Each row is a point on a landscape with many peaks, with its height.
A climber steps from a point to the highest of its 2 nearest points, and stops where none of them is higher. Distance is the straight distance between rows; heights are no part of it.
vazuk h=1.80: [ 96  69 105 145 112 117 111 138 144  39  89 133 157 141  94  93 163 141
 119  51 140 162  64 113 110 164 170 127]
mesi h=4.72: [145 154 132 132 137 189 155  86 130 170 136  99 111 153 129 104 103 120
 136 140 158 128 126 116  95 149 130 156]
sozu h=4.41: [129  98 112 158 152 155 130 130 207 155 129 134 142 173 113  94 123 124
 108 127 157 190  81 103  80 124 119 114]
vuk h=3.15: [ 98  65 112  92 128  61 147 136 113 114 101 187 151  99 120  90 145 140
 140 125 113 129 145 128 212 142 133 124]
Miluf h=2.28: [143 111  91 101 129 104 124 104  78 102 127 150 143 118 102 107 145 148
 146 139 159 114  98 127 168 153 130 187]
padak h=3.28: [141 126 163 159 141 149 102 105 167 158 169  84 120 144 139 128 132 140
  96 118 148 155 140 146 123 176 151 143]
fud h=2.16: [137 108 104 124 109 167 116 120 113  73 127 104 134 137  98 116 146 125
 132  80 165 135  67 102  97 134 189 158]
buz h=1.75: [115 130 147 141 120 101 117 124 165 117 118  79 133 142 138 128 153 166
 152  78 150 125 157 138 127 173 164 163]
Nin h=1.11: [114  89 105 122 112 100 158 164 118  83  92 153 158  89  85 126 132 111
 130  96  92 117  88 119 150  73 193 106]
ruta h=0.67: [108 111  70 111 132  99 134 153 115  70  85 210 125 130  90 123 113 154
 154 140 121 115  74 115 119  88 107 136]
Nataf h=1.73: [102 130 160 129 133 108 147 171 191 157 108 158 128 111 133 167 122 146
 131 166  99 148 123 132  98  58  93  85]
moz h=2.01: [151 157 140 145 136 125 131 149 153 144 144 102 119 103 140 168 106 127
 124 155 105 113 122 130  93  94 131 120]
Gal h=1.38: [164 127 117 148 159 136 121 147 169  87 124 140 150 161 125 140 156 148
 169  92 142 140  69 107  57 133 151 109]
lumal h=3.92: [ 80  69 148 118 108 137 176 133 125 167 102 142 135 103 112 107 106 113
  78 101 135 170 148 122 188  98 124 124]
guv h=3.14: [ 99 123 150 140 128  61 109 162 169 138 106 148 126 110 103 165 144 153
 149 135 104 133 147 165 107  90 132 119]
miba h=3.79: [ 81  78 102 121 125  94 120 176 183 131 104 194 134 143  82 127 113 144
 108 135 138 168 111 137 138  78 103 135]
kal h=3.61: [ 96 140 138 129  98  77 146 113 107 136 107 112 113 100 144 108 115 137
 126 123 132 112 185 142 179 147 101 166]
pelib h=1.86: [182 176 144 144 153 145 133 145 147 135 168  98 132 117 161 174 123 127
 145 154  99 105 112 129  88 108 145  92]
muru h=3.29: [134 127 146 155 146 102 136 156 166 100 103 138 150 120 116 157 151 146
 174  90 113 128  89 132  70 108 170  91]
noreb h=5.47: [131 101 149 141 142 187 104 115 164 100 161  80 117 143 153 134 144 136
  93  85 124 166  63 123  67 167 186  77]
nel h=5.57: [162 168 145 135 116 160 168 120  96 105 129 119 119  98 132 165 120 125
 140 123 139  94 102 120  92  98 147 128]
mut h=3.01: [156 198 118 127 133 180 121  89 112 174 131  99 101 157 139 123 107 107
 143 193 130  88 155 131  91 146  85 153]
nizu h=2.79: [125 179 122 122 144 177 117  99 126 202 114 102 103 163 137 116 102 123
 147 210 116 116 151 126  91 132  60 143]
Roz h=0.70: [ 75 159 135 132  95  77 104 112  95 106  78 136  91  84 131 137 119 141
 133 164  68  88 173 141 138  97  72 125]
Bafuf h=1.45: [ 82  92  88  86 121 106 127 138 101 142 102 158 111 100 107 125  92 114
 100 177  78 122 134 103 185  62  89 120]
gar h=5.92: [164 170 160 143 114 149 147 119  92  88 135 115 136 110 134 185 156 130
 161  86 152  97 108 134  76 121 183 117]
fifu h=0.79: [134 132  87 139 146 113 135 154 150  84  96 192 136 147 103 130 116 155
 156 135 141 125  67 112  74 101 104 136]
gen h=2.85: [133 156 151 140 143  67  95 152 159 136 118 127 122 122 129 173 145 153
 171 142  93 116 167 160  93 124 121 121]
poset h=2.37: [142 141 140 151 109 162 108  91  85  90 168  79 124 127 130 146 138 136
 105  79 170 110 111 142 119 180 193 149]
Pato h=1.95: [ 99 117 112 129 133 116 161 179 182 126  84 173 131 127 112 140  98 142
 124 149 106 137  88 110  97  59 104 106]
tomid h=7.44: [131 122 123 127  97 119 170 112  60 102 139 123 120  73 128 121 107  93
 111 102 128 100 137 124 170 113 159 126]
tav h=2.20: [157 132 138 113 174 128 102 146 200 179 174 131 133 177 159 132 147 142
 157 156 118 176 157 128 111 116  93  98]
nese h=2.18: [124 115 111 118  99  89 101 123  55  73 115 115 167 110 106 152 182 131
 176  69 154 107 109 136 150 148 196 153]
voze h=5.77: [177 185 169 135 132 182 151  85 101 130 144 116 123 143 156 130 137 145
 139 132 171  98 149 142 114 188 120 154]
tepud h=5.58: [112  81 154 143 126 164 122 155 221 139 154 101 131 139 129 136 141 117
  87 103 136 190  92 109  89  98 157  82]
sefo h=2.24: [ 94  78 117 112  95 148 103 109 114  62 122  74 130 134 122  95 164 145
 112  57 154 139  84 117 140 191 198 156]
Lutal h=4.25: [115 164 117 123 115 135 126  92  86 159 110 112 103 127 137 105 104 137
 126 182 135 103 161 137 146 153  63 183]
pid h=4.23: [ 85  62 107  97 124 147 174 139 103 176  96 155 138 123 102  98  97  98
  86 131 122 162 128 101 191  83 107 123]
muge h=4.00: [185 164 162 142 153 201 143  95 132 132 177 104 120 154 166 131 129 129
 140 110 141 122 130 123  87 161 155  99]
degu h=3.63: [112 116 159 138 120 108 169 113 141 102  86 135 133 114 120 110 144 155
 161  65 142 132 125 130 115 142 159 141]
bute h=2.35: [ 79 139 104 114 140 165 129 117 111 162  73 156 103 139 114 116  92 157
 132 201 105 126  97 102 104  95  41 134]
mifi h=2.47: [118  97 101 115 132  88 125 129 118  98 108 150 146 124 101 103 138 161
 149 112 151 132 105 130 156 145 147 178]
Lumeg h=2.40: [115  94 133 134 127 123 145 142 153 135 115 132 128 110  99 125 108 130
  98 114 130 155 107 124 135  95 146 139]
fim h=1.85: [174 159 109 127 147 135  98 120 112 126 141 120 131 143 105 152 139 145
 146 158 147 102 103 142  98 147 136 180]
rizas h=5.19: [103 129 125 134 132 153 132 109 136 222 124 119 125 139 102 112 102 117
 101 192 149 165 123 139 128 122  88 155]
Vetu h=1.98: [102 151 152 131 116 129 103 152 159 189 143 114 107 119 144 172 115 117
 103 201 115 142 169 139 113  76  48 109]
Pumul h=6.47: [204 209 149 139 158 169 101 121 114 162 185 105 118 165 181 134 120  88
 119 196  87  99 181 158 122 168  75  83]
Bufut h=4.31: [110 116 166 171 104 123 121 122 126 107 145  81 123  97 125 153 132 124
  93  70 126 135 127 151 119 140 203 106]
Monaz h=2.56: [115 160 119 122 146 177 130 100 112 185  96 129 108 132 123 121  94 139
 132 214 114 125 107 119  94 117  54 138]
Boge h=4.88: [127 105  91 106 130 156 176 122  94 139 112 151 137  97 103 109  88 106
 104 161 119 125  69 101 154  84 123 134]
vud h=2.32: [123 101  97 102 104  70 118 129  58  76 120 138 150  95 109 136 165 118
 176  93 129  92 133 128 172 132 184 138]
baf h=3.07: [168 198 150 173 132 164 132 112 107 164 178  99 111 121 159 144  83 100
  84 173 127 105 140 157 108 146 107 114]
kufim h=5.23: [ 75  59 146 114  95  95 120 152 168 129 118 145 145 112  86 128 153 121
  85  94 145 173 149 147 180  91 157 134]
Fadub h=3.83: [147 182 137 165 110 112 123 123 102 124 147  85 107 125 149 140 109 102
 108 109 137  95 169 150 126 153 120 162]
tepem h=0.87: [114 149  98 131 100 100 121 117  73 132 129 112  99  90 129 126  91  92
  91 168 102  96 146 126 163 102  81 148]
sez h=1.71: [190 156 130 129 173 154 136 150 165 127 167 111 152 142 161 162 143 134
 165 143 103 125  80 110  80 110 149  82]
pone h=6.99: [121  87 102 115 101 122 151 137  87 112 137 117 125  84 122 108 107  74
  95  99 105 115 133 101 191  95 178 119]
pes h=3.20: [180 197 107 135 130 167 114 106 117 154 158  86 106 154 131 141 112  91
 131 178 133  77 138 130  87 134 123 148]
Pemef h=2.86: [ 92  82 159 125 119 142 120 140 195 180 141 133 136 135 103 145 138 118
  89 134 180 189 136 136 129  93 107 136]
sev h=5.87: [131 115 162 149 131 185 112 109 127  79 151  84 120 127 147 154 150 140
 107  68 134 138  75 135  70 174 205  87]
zok h=1.59: [ 80 119 107 107 122 123 131 152 131 151  97 144 112 103 107 146  88 134
  93 195  92 122 110 112 144  52  78 124]
pumab h=0.43: [181 165 115 104 184 151 113 134 164 148 140 147 123 178 154 128 131 150
 188 181 101 124 126 115  78 122  82 108]
sisip h=2.04: [159 160 107 114 122 129 115  91  90 126 134 116 132 137 112 120 142 145
 139 158 169  97 120 141 142 170 122 205]
lut h=5.27: [ 94  38  66  89 134 101 130 175 147 116 106 216 165 146  94  80 117 107
  92 125 119 166 118 104 199  98 128 114]
madev h=3.40: [187 205 153 176 146 166 107 128 121 133 225  83 120 167 184 151 112  90
  96 114 122 102 165 148 110 171 151  67]
Zudu h=3.42: [198 221 133 151 134 170 104 106 106 142 177  89 110 185 152 132 120  77
 118 163 141  68 170 151 102 186 109 134]
bevi h=1.81: [123  80  59 102 123 138 142 152 122  96 112 153 142 125  84  84 104 106
 123 119 132 135  78  87 146  87 160 148]
nebi h=1.23: [ 67  98  88  90 129 127 156 134 103 138  66 185 111 136 113  91  88 149
 142 147 113 130 119  95 152  92  62 138]
piza h=3.26: [130 167 155 174 110 148 154 121 100 165 157 102 108  96 150 141  71  96
  68 144 133 124 147 150 135 122 112 119]
zud h=6.96: [178 194 172 142 155 159 115 126 122 176 161 111 112 138 190 140 121 115
 123 191  84 122 187 152 115 145  53  88]
vakem h=6.37: [137 145 175 158 117 152 122 107 102  82 134  91 137 118 138 172 171 136
 155  52 140 112 107 148  73 161 213  87]
piti h=1.96: [125  90  83 130 120 161 144 138 143  90 109 125 139 140  89  86 115 114
 118  92 151 150  65  86 106 107 166 148]
gono h=2.02: [174 155 163 131 129 180  92 102 103  84 151  86 149 171 151 180 195 147
 158  76 170 107 117 135  86 203 186 116]
Soz h=1.29: [144  90 104  98 104 131 135 106  55  74 145 130 151 103 111 115 162 114
 133  89 167 123  87 109 169 147 189 146]
soso h=3.17: [ 81  68 150 128 120 125 118 145 214 145 122 139 139 151 104 116 147 139
  96  93 172 197 128 129 127 118 126 135]
tepad h=2.50: [105 121 109 108 116  63 124 134  89  86  88 162 131 102  99 134 146 152
 181 116 110  94 127 142 139 109 148 143]
dutar h=2.89: [187 152 147 119 174 131 114 139 169 145 181 102 135 167 177 143 153 135
 176 109  82 146 163 128 118 126 138  75]
Rivo h=2.08: [105 113 131 123  96 133 112 103 106  68 123  65 142 129 135 123 174 158
 139  56 173 114 113 132 141 197 197 161]
botot h=2.39: [100  67 105 116 107 159 111 107 132  83 124  93 127 138 103  72 142 132
  90  79 151 161  70 110 142 175 184 155]
Mos h=1.78: [163 146 128 115 122 152 109 115 119  80 124 115 154 173 121 151 187 165
 174  81 193 116  97 120  91 174 164 171]
Tesik h=2.63: [102  64 121 126 122 130 131 126 146 118 117 129 134 122  97  91 130 132
  93  95 148 172  99 118 159 142 160 151]
buro h=0.78: [ 89 167 127 142  87  80 110 122  86 120  99 118  92  85 147 134 105 103
  97 147  83  91 174 136 151 105  59 133]
baro h=1.44: [130 120  95 119 142 126 119 119 122 146 117 153 128 121  88 113 104 137
 122 174 133 136  89 128 133 119 110 171]
sozar h=4.55: [ 99  84  72  98 135 155 172 127 103 168  95 159 137 132  91  81  86  99
 103 161 122 147  85  92 164  86 105 129]
dilod h=0.97: [138 175  96 120  95 109 106  94  37 104 140 120 101 101 137 125 121  99
 109 167 128  76 141 136 159 139  79 168]
Sige h=2.21: [122 122 143 145 120 119 132 151 155 155 135 114 123  96 114 156 105 122
  97 147 120 139 131 137 126  84 129 131]
Lefif h=3.16: [197 149 142 116 180 147 109 130 150 112 173 106 153 175 173 145 176 137
 190  86  90 140 131 119 105 139 162  68]
vivet h=5.99: [197 200 129 121 167 193 120  97 129 193 174 111 125 175 158 117 122  92
 147 214  93 116 155 145 115 160  93  91]
vil h=4.09: [131 149 150 173 104 111 126 126 112 115 147  76 118 106 134 152 122 110
 110  79 128 113 152 148 119 134 176 131]
vuf h=2.88: [ 62 118 136 117 106  69 118 154 161 135  80 178 102 113  99 146 120 159
 145 147  96 128 159 154 127  68 102 117]
Kizet h=3.59: [148 122 175 158 148 135 116 126 172 159 167 107 128 123 141 156 138 137
 103 122 131 164 130 149 110 142 145 110]
Lora h=2.57: [192 162 135 113 169 150  98 134 168 178 187 100 125 183 171 126 139 120
 158 158  92 144 183 131 129 132 104  98]
tuk h=1.65: [157 144 103 132 159 143 105 112 153 157 136 131 131 150 100 122 120 135
 134 179 136 132  93 137  94 137 125 164]
revu h=6.16: [101  38 101  82 120 106 132 157 133 126 125 159 154 110 110  87 136  89
  98 105 109 153 158 102 215 108 172 110]
Maz h=2.52: [139 125 120 145 105 155 122  86  77 108 169  86 123 115 115 113 120 115
  90 105 165 122 109 135 150 164 185 162]
Sonit h=1.94: [ 65  97 111  90 111  87 125 126 108 158 101 152 120 117 128  95 111 159
 124 171 131 135 166 128 207 135  66 164]
sivo h=7.03: [138 154 125 122  83  99 155  99  30  86 139 127 119  84 149 126 137  97
 128 105 145  83 151 134 172 137 140 143]
lis h=2.25: [180 193 179 139 153 124 114 127 121 129 137 122 120 133 177 156 152 137
 169 144  92  92 190 157 104 169  93 109]
Sukid h=0.61: [134 188 137 135 126 102  95 127 126 130 115 106  98 140 153 145 121 140
 143 160 110  84 191 143 110 147  73 165]
rofa h=2.91: [121  97 135 141 134 129 113 107 153 144 135 104 134 135 112 107 132 152
  99 115 159 163 109 140 141 167 147 174]
Nim h=0.93: [ 73 141 128 112 122 111 108 125 128 149  85 142  87 126 129 126 102 172
 143 175 108 120 169 127 131 110  51 157]
Ruko h=4.14: [ 66  80 109  99 125 112 124 152 143 170  99 181 127 131  88 119 103 137
  96 168 135 168 125 129 163  79  70 142]
Kobab h=1.10: [ 40 103  98  92 118 122 117 129 110 151  71 170  90 140 116 111  89 165
 136 174 104 130 143 104 160  91  45 143]
dad h=3.74: [118 117  76  87 114 109 136  88  68 143 138 124 127 117 135  72 124 116
 137 172 154 104 141 108 204 167 105 174]
duv h=1.88: [142 116 121 152 126 128 117 143 114  97 141  99 145  90  97 159 124 120
 106 112 123 124  74 131 124 111 195 135]
kigid h=0.77: [115 180 108 127 104 151 124  97  75 138 113 104  92 100 133 133  87 108
 107 195 104  82 128 114 120  95  64 144]
lat h=0.50: [127 210 146 153 109 114  96 124 105 135 118  96  89 135 173 128 106  99
  99 158 107  83 188 152 119 159  34 148]
Zofo h=1.66: [ 89  65  99 128 110  88 123 140 126  44  83 155 171 134  92  86 176 142
 147  46 142 144  84 120 150 163 184 125]
kefel h=4.45: [163 146 150 144 151 182 119 115 178 187 208  78 119 158 167 136 119 110
 105 138 123 164 147 126 108 130 147  79]
pivid h=3.48: [197 140 139 117 174 192 105 111 140 106 202  87 142 182 178 142 166 130
 148  89 102 144 101 120 108 164 177  55]
mobi h=1.87: [144 148 157 111 157 123  92 150 182 183 155 137 117 153 165 150 140 148
 155 187 103 156 186 142 110 112  58 105]
zap h=4.57: [124 142 114 129 120 142 138  85  81 175 124 116 120 116 116  97  98 116
 109 177 144 123 134 138 160 152  95 178]
ret h=3.89: [102 162 135 143  94  94 127 119 102 158 119  97 107 115 157 107 101 118
  95 146 140 111 191 149 173 156  61 173]
Sos h=2.80: [128 196 176 179 105  72 115 142 125 142 131 108 108 107 162 155 128 102
 113 117 106 103 195 179 113 142  97 115]
bimu h=0.76: [123 159 116 116 135 118  98 127 137 138 113 128  93 130 125 147 108 157
 151 178 102  98 149 128  96 107  83 157]
nebif h=2.53: [ 90 110 154 123 119 101 114 145 176 174 122 145 118 132 112 146 126 146
 116 152 155 166 169 148 133  96  79 148]
savap h=1.93: [112 138 126 132 100 108 118 121 118  88 119  72 138 131 131 127 158 155
 161  66 163 100 149 132 142 179 180 176]
vofe h=3.94: [145 133 136 129 130 143 158 108 124 100 106 136 127 128 122 123 141 146
 159  91 159 124 106 111  96 137 145 162]
nus h=5.15: [129 123 159 137 154 135 148 136 183 170 120 146 124 139 138 126 119 147
 143 136 131 169 135 124  96 118  90 121]
zivi h=2.23: [116 127 172 138 121 115 118 153 185 177 154 120 124 111 133 177 130 116
 104 160 135 157 166 150 118  77  95 110]
Lafef h=2.94: [ 78  68  89  97 129  60 142 152 131  99  85 222 143 132 112  80 127 158
 148 118 125 139 124 131 197 132 113 128]
ripad h=4.13: [108  86  94 107 127 121 144 102  91 167 124 137 131 118 111  81 108 115
 107 158 142 142 128 116 194 139 112 164]
Suda h=2.42: [175 196 159 132 136 114 112 125 109 109 126 114 120 131 151 174 159 140
 182 129 114  73 172 150  87 152 115 129]
bileg h=0.60: [162 148 100 125 171 137 122 142 169 120 123 167 130 173 128 125 127 153
 177 155 137 128  93 111  61 122  95 132]
domif h=5.52: [181 175 129 126 170 199 132  93 152 201 175 103 125 175 150 111 118 101
 143 183 117 136 134 132  95 147 124 100]
Vem h=7.73: [136 175 180 139 133 151 111 136 139 201 157 109 112 141 186 141 123 116
 112 186 115 148 208 151 119 136  37  98]
vuv h=0.42: [158 165 135 119 163 112 112 138 145 106 111 165 126 146 139 155 153 175
 200 137 116 104 126 132  71 134 107 126]
Risi h=3.45: [ 95  98 133 145 126  76 120 180 198 123 102 170 142 133  89 146 137 145
 134 107 126 162 112 145 103  82 147 110]
dimu h=6.59: [148 169 147 131 106 112 148 101  63  99 118 128 118  91 137 150 141 134
 148 117 141  89 144 149 131 139 124 156]
Gubul h=0.91: [135 114 104 150 140 124 163 149 153  79  92 177 151 128  99 120 124 140
 135 102 146 139  59 108  85 105 130 121]
mel h=5.18: [139 135 118 128 122 168 179 115 108 134 121 121 125 100 115 124  91 113
 114 145 137 118  79 107 116  91 136 140]
ruz h=3.64: [174 167 169 172 149 159 115 124 137 127 209  79 130 129 178 172 126 122
 110 102 108 126 136 147 100 151 181  53]
Kosi h=5.29: [147 160 178 152 137 154 159 104 115 153 131 122 116 112 155 130 112 142
 127 129 139 124 157 147 116 165 104 142]
bugub h=2.05: [197 184 175 134 168 131 106 130 135 134 171 100 135 166 182 143 158 130
 165 131 100 105 202 154 136 197 112 101]
Fode h=3.69: [ 95 103 156 137  98 135 178 129 113 158 116 119 118  83 120 124  91 101
  75 107 120 143 152 130 170  88 133 116]
Lon h=4.91: [113  32  70  83 146  95 129 184 142  95 110 229 169 141 112  74 139  95
 120 112 101 141 130  96 201 123 154  86]
Loka h=2.87: [174 184 136 168 134 181 122  95 103 141 189  91 119 129 133 144 104 109
  94 146 151 103 113 148 101 161 165 124]
zag h=4.63: [ 97 105 151 163  81  85 125 130 102 110 139  94 130  85 115 131 129  90
  77  66 117 131 157 159 176 126 195 105]
tofab h=3.34: [105 123 137 124 104  92 166 105 100 107 101 121 131  99 135 101 139 148
 151  83 144 113 155 134 173 154 147 159]
gado h=2.98: [160 193 172 173 127 103 120 147 137 144 165  94 115 116 175 171 124 101
 128 127  95 105 180 161 101 129 120  89]
dul h=4.32: [165 143 146 138 150 176 148 104 146 135 142 114 126 144 139 124 127 135
 144 115 146 133 106 111  81 141 142 133]
mani h=1.99: [193 180 170 150 155 147  95 123 115 107 174  81 145 176 175 171 168 123
 156  88 126  90 182 151 120 211 155  96]
Gere h=3.58: [102  81 160 159 130 116 131 140 193 108 105 136 146 127 110 128 154 141
 104  71 131 180  90 133  98 133 162 101]
Nuz h=1.07: [149 155  89 109 106 118 121 114  52  96 141 123 116  91 112 152 126 109
 126 160 128  80 109 121 139 100 125 160]
bemer h=1.53: [115  50  84 102 127  99 140 140 112  56 104 184 171 124 105  69 161 121
 140  72 137 143  91  95 182 156 169 118]
zoz h=6.09: [121 160 156 127 119 104 150 111 101 109  82 146 111  90 129 137 132 154
 166 133 112  97 149 141 111 120 103 142]
Fer h=2.67: [ 82 129 109 106 118  74 112 140 120  98  82 168  98 112 109 139 115 164
 164 145  93  96 133 136 127  88 110 140]
buzis h=1.76: [126 116  88 128 136 167 154 123 152 138 104 137 126 154  97  90 100 121
 142 129 155 143  82  95  88 104 126 158]
Fika h=1.40: [102  81  88  72 128 113 160 117  77 119  94 187 123 112 125  86 111 125
 149 142 114 118 127  87 187 116  96 131]
gikiv h=2.22: [ 81 103 122 114 126  93 123 135 160 162 104 146 123 138 114 106 114 170
 126 153 154 154 151 142 163 136  84 180]
Zum h=2.72: [ 84  79 102 118 128  81 142 142 155 109  87 182 147 141 105  83 126 164
 133 108 152 159 111 130 174 146 114 159]
dutad h=1.72: [130  99 135 156 135 141 118 155 153  82 127 102 156 110 105 155 146 133
 105  87 122 150  45 124  88 125 196 103]
mige h=1.16: [132 146  99  91 113 113 119 103  60  89 112 157 112  97 113 139 135 143
 147 165 125  86 114 119 139 106  98 165]
keli h=4.02: [136 154 169 157 121 148 127 135 169 190 190  85 111 140 173 150 116  96
  94 131 135 156 186 138 113 112 113  93]
teme h=1.97: [116  98 115 138 124 133 101 133 143  66 105 114 149 146 102 118 162 149
 153  58 156 145  75 112  87 157 185 148]
badus h=1.21: [ 93  84 117 111 108 100 152 176 153 123  91 158 146  96  90 134 114 111
 100 117  91 137 117 126 166  44 162 106]
lazi h=1.54: [117  68  74  54 132 116 159 141  86  97 101 201 130 113 127  91 129  95
 163 130 104  94 133  67 179 100 136  99]
namik h=5.04: [134  98 138 142 149 150 133 156 225 163 157 119 142 156 139 130 132 123
 113 131 136 191  91 103  89  91 130  82]
gev h=2.19: [167 168 163 153 134 156  99 104 107 101 167  76 136 151 150 169 158 137
 132  85 158  96 140 149 103 208 175 134]
Gibi h=3.52: [ 65  72  99 105 113  83 143 182 161 115  74 231 145 134  86 122 115 133
 105 123 107 152 122 143 166  56 105  96]
dup h=4.56: [105  31  87  62 153 101 150 165 136 123 104 224 159 137 143  70 136  99
 136 126 102 124 161  85 206 140 137  81]
Vozuf h=3.93: [120  89 125 164 140 142 132 140 198  97 112 135 141 154 112 104 135 135
 102  87 146 184  73 106  78 138 136 111]
lodag h=2.51: [ 77  78 120 141 121  74 144 150 181  98  76 181 153 145  97  91 144 166
 132  78 150 168 117 136 145 140 133 131]
sulub h=4.62: [ 63 105 108 110 129 145 135 121 116 214  92 148 121 148  92 105 101 132
 106 197 133 167 118 128 146 110  52 150]
buni h=4.93: [ 81  72 156 130  86  87 133 141 142 127 119 126 139  93  97 125 148 105
  82  78 116 155 157 155 184 101 182 114]
pina h=3.19: [180 201 172 171 138 130 106 144 138 155 202  95 117 152 196 149 117  89
 104 125 109 121 195 161 122 158 102  73]
Namet h=1.52: [173 132 122 150 169 152 135 149 186 115 151 122 151 150 143 138 143 132
 146 119 123 151  62 100  66 117 149  85]
tenu h=5.70: [ 82  43 114  89 118  96 137 159 151 133 108 185 156 126  93  97 135 118
  93 105 130 173 141 123 208  99 137 125]
tizog h=2.15: [ 97 135 101 116 139 143 143 145 151 135  81 170 108 136 118 127  85 157
 148 173 114 121  94 103  86  79  68 127]
bevo h=1.77: [ 86 121 130 118 114 131 123 157 161 190 120 128 113 116 112 167 102 123
  91 203 118 142 131 127 124  55  69 124]
mepur h=1.74: [ 76 102 108  92 104  95 141 111  74 158 108 131 113 107 150  87 107 124
 123 158 122 119 183 107 219 142  61 147]
Led h=5.12: [113  91 164 145 128 167 110 134 192 121 158  82 116 132 143 140 142 129
  86  87 121 177  92 123  81 133 183  75]
lus h=1.49: [149 152 150 132 155 107 109 135 174 133 131 103 131 160 154 142 151 167
 183 111 130 116 172 140 103 168 136 147]
Lona h=1.01: [116 103 107 135 123 117 173 158 144  81  82 167 150 110  91 116 118 125
 135  90 118 131  73 106 111  79 157 117]
Zogul h=3.47: [125  50 103  76 136  98 154 124 102 112 130 174 158 106 141  71 150 115
 145 118 141 119 136  89 217 172 150 118]
vodat h=3.91: [156 140 175 168 151 134 108 128 149 131 168  92 135 114 150 173 145 135
 122  99 111 138 122 153  94 153 178  88]
vuba h=1.17: [154 138 118 106  81 138 126  95  43  80 154 113 143 123 126 144 181 130
 135  90 197 114 109 122 159 157 182 168]
Kubi h=1.67: [117  73  57  83 123 114 154 159 103  71  98 197 145 123  98  88 120 109
 150 110 119 116  96  83 159  85 148 119]
vovu h=0.41: [102 185 162 152 104 122 112 128 113 161 111 106  90 117 170 137 103 114
  98 173 100 115 196 146 117 125  25 132]
Gil h=1.32: [ 97  93 106 103 108  82 138 150 114 121 102 153 123  85 103 131 111 111
 116 132  82 117 145 122 176  68 138 122]
ruvum h=2.00: [138 125 121 146 117 108 108 134  88  88 128  99 151  99 104 168 146 125
 143  86 136 112  97 140 124 130 194 146]
kem h=2.60: [154 174 146 149 139  88 101 143 125 117 123 106 135 126 136 181 156 136
 189 112 103  89 157 154  85 136 153 119]
meget h=5.84: [123 131 148 137 149 159 133 121 169 217 137 118 122 154 132 120 112 129
 121 170 147 171 142 129 105 124  86 133]
lok h=3.62: [173 202 143 158 126 131 109 121 109 125 161  85 115 162 157 146 127 105
 125 123 147  75 177 152 114 186 116 159]
Fenu h=2.71: [149 157 123 162 120 160 115  87 102 149 174  86 116 130 121 118 103 104
  84 134 160 115 125 150 132 167 160 163]
kasif h=5.63: [123 142 155 132 137 117 159 128 141 134  89 151 115 103 135 135 117 155
 158 135 109 122 133 131  96 102 103 124]
gune h=6.69: [134 156 164 139 141 145 117 119 154 207 150 108 119 149 150 127 119 132
 118 184 139 151 180 150 124 159  69 141]
riz h=6.58: [122  55  95  88 120 114 147 152 100 129 133 150 140  93 124  98 115  71
 102 120  94 125 152  93 209  97 168 105]
bareb h=1.41: [137  64  91  97 120 116 135 131  77  56 121 170 166 105 100 101 172 113
 142  83 148 134  72  97 168 136 182 124]
fazu h=1.27: [124 135  81  92 129 128 113 101  84 103 104 180 113 122  98 118 123 155
 145 186 126 104  85 118 126 108  81 165]
Suzu h=3.76: [117  60 106  97 125 114 152 109  97 130 133 135 142 109 128  71 127 113
 112 117 144 140 135 100 218 160 151 146]
sinu h=3.60: [155 139 165 162 153 119 124 143 158 119 143 102 154 116 146 176 163 137
 163  93 100 130  98 139  77 125 186  67]
bam h=1.58: [183 148 120 124 150 155 111 128 144  86 132 135 148 183 129 152 179 151
 187  96 172 123  91 110  62 153 151 136]
pasas h=4.90: [154 132 141 136 161 199 140 107 180 199 178  96 127 167 158 107 118 114
 122 145 133 178 115 111  92 128 133  82]
Gigap h=6.19: [175 198 165 130 103 151 145  95  67 100 136 125 118 124 147 160 152 133
 146 123 168  83 154 143 106 156 120 157]
Zipog h=3.46: [105 155 162 161  91 107 165 130 102 143 122 110 104  77 142 142  91  95
  88 114 113 117 171 149 142 102 115 115]
gofeb h=3.72: [198 161 168 130 161 200 116  96 116 107 197  91 132 172 173 150 163 135
 148  90 131 118 128 128 100 187 180  69]

For each start below, name the point where the climber stops.
mifi | ripad
Risi | Vem
keli | Vem
Pemef | tepud
dilod | ripad
bute | tomid
zag | tomid
Soz | fud
poset | vakem
duv | guv
lumal | vakem
dup | tomid
vuba | guv
Rivo | vodat
Namet | vodat
Gubul | zivi

Write out the way that a climber takes from each point below.
sisip | Miluf mifi Zum Lafef vuk Zogul Suzu ripad
fifu | Gubul Lona Nin badus Gil Bafuf zok bevo Vetu zivi
savap | Rivo sefo botot Tesik rofa padak Kizet vodat
Fode | lumal pid sozar Boge mel nel gar vakem
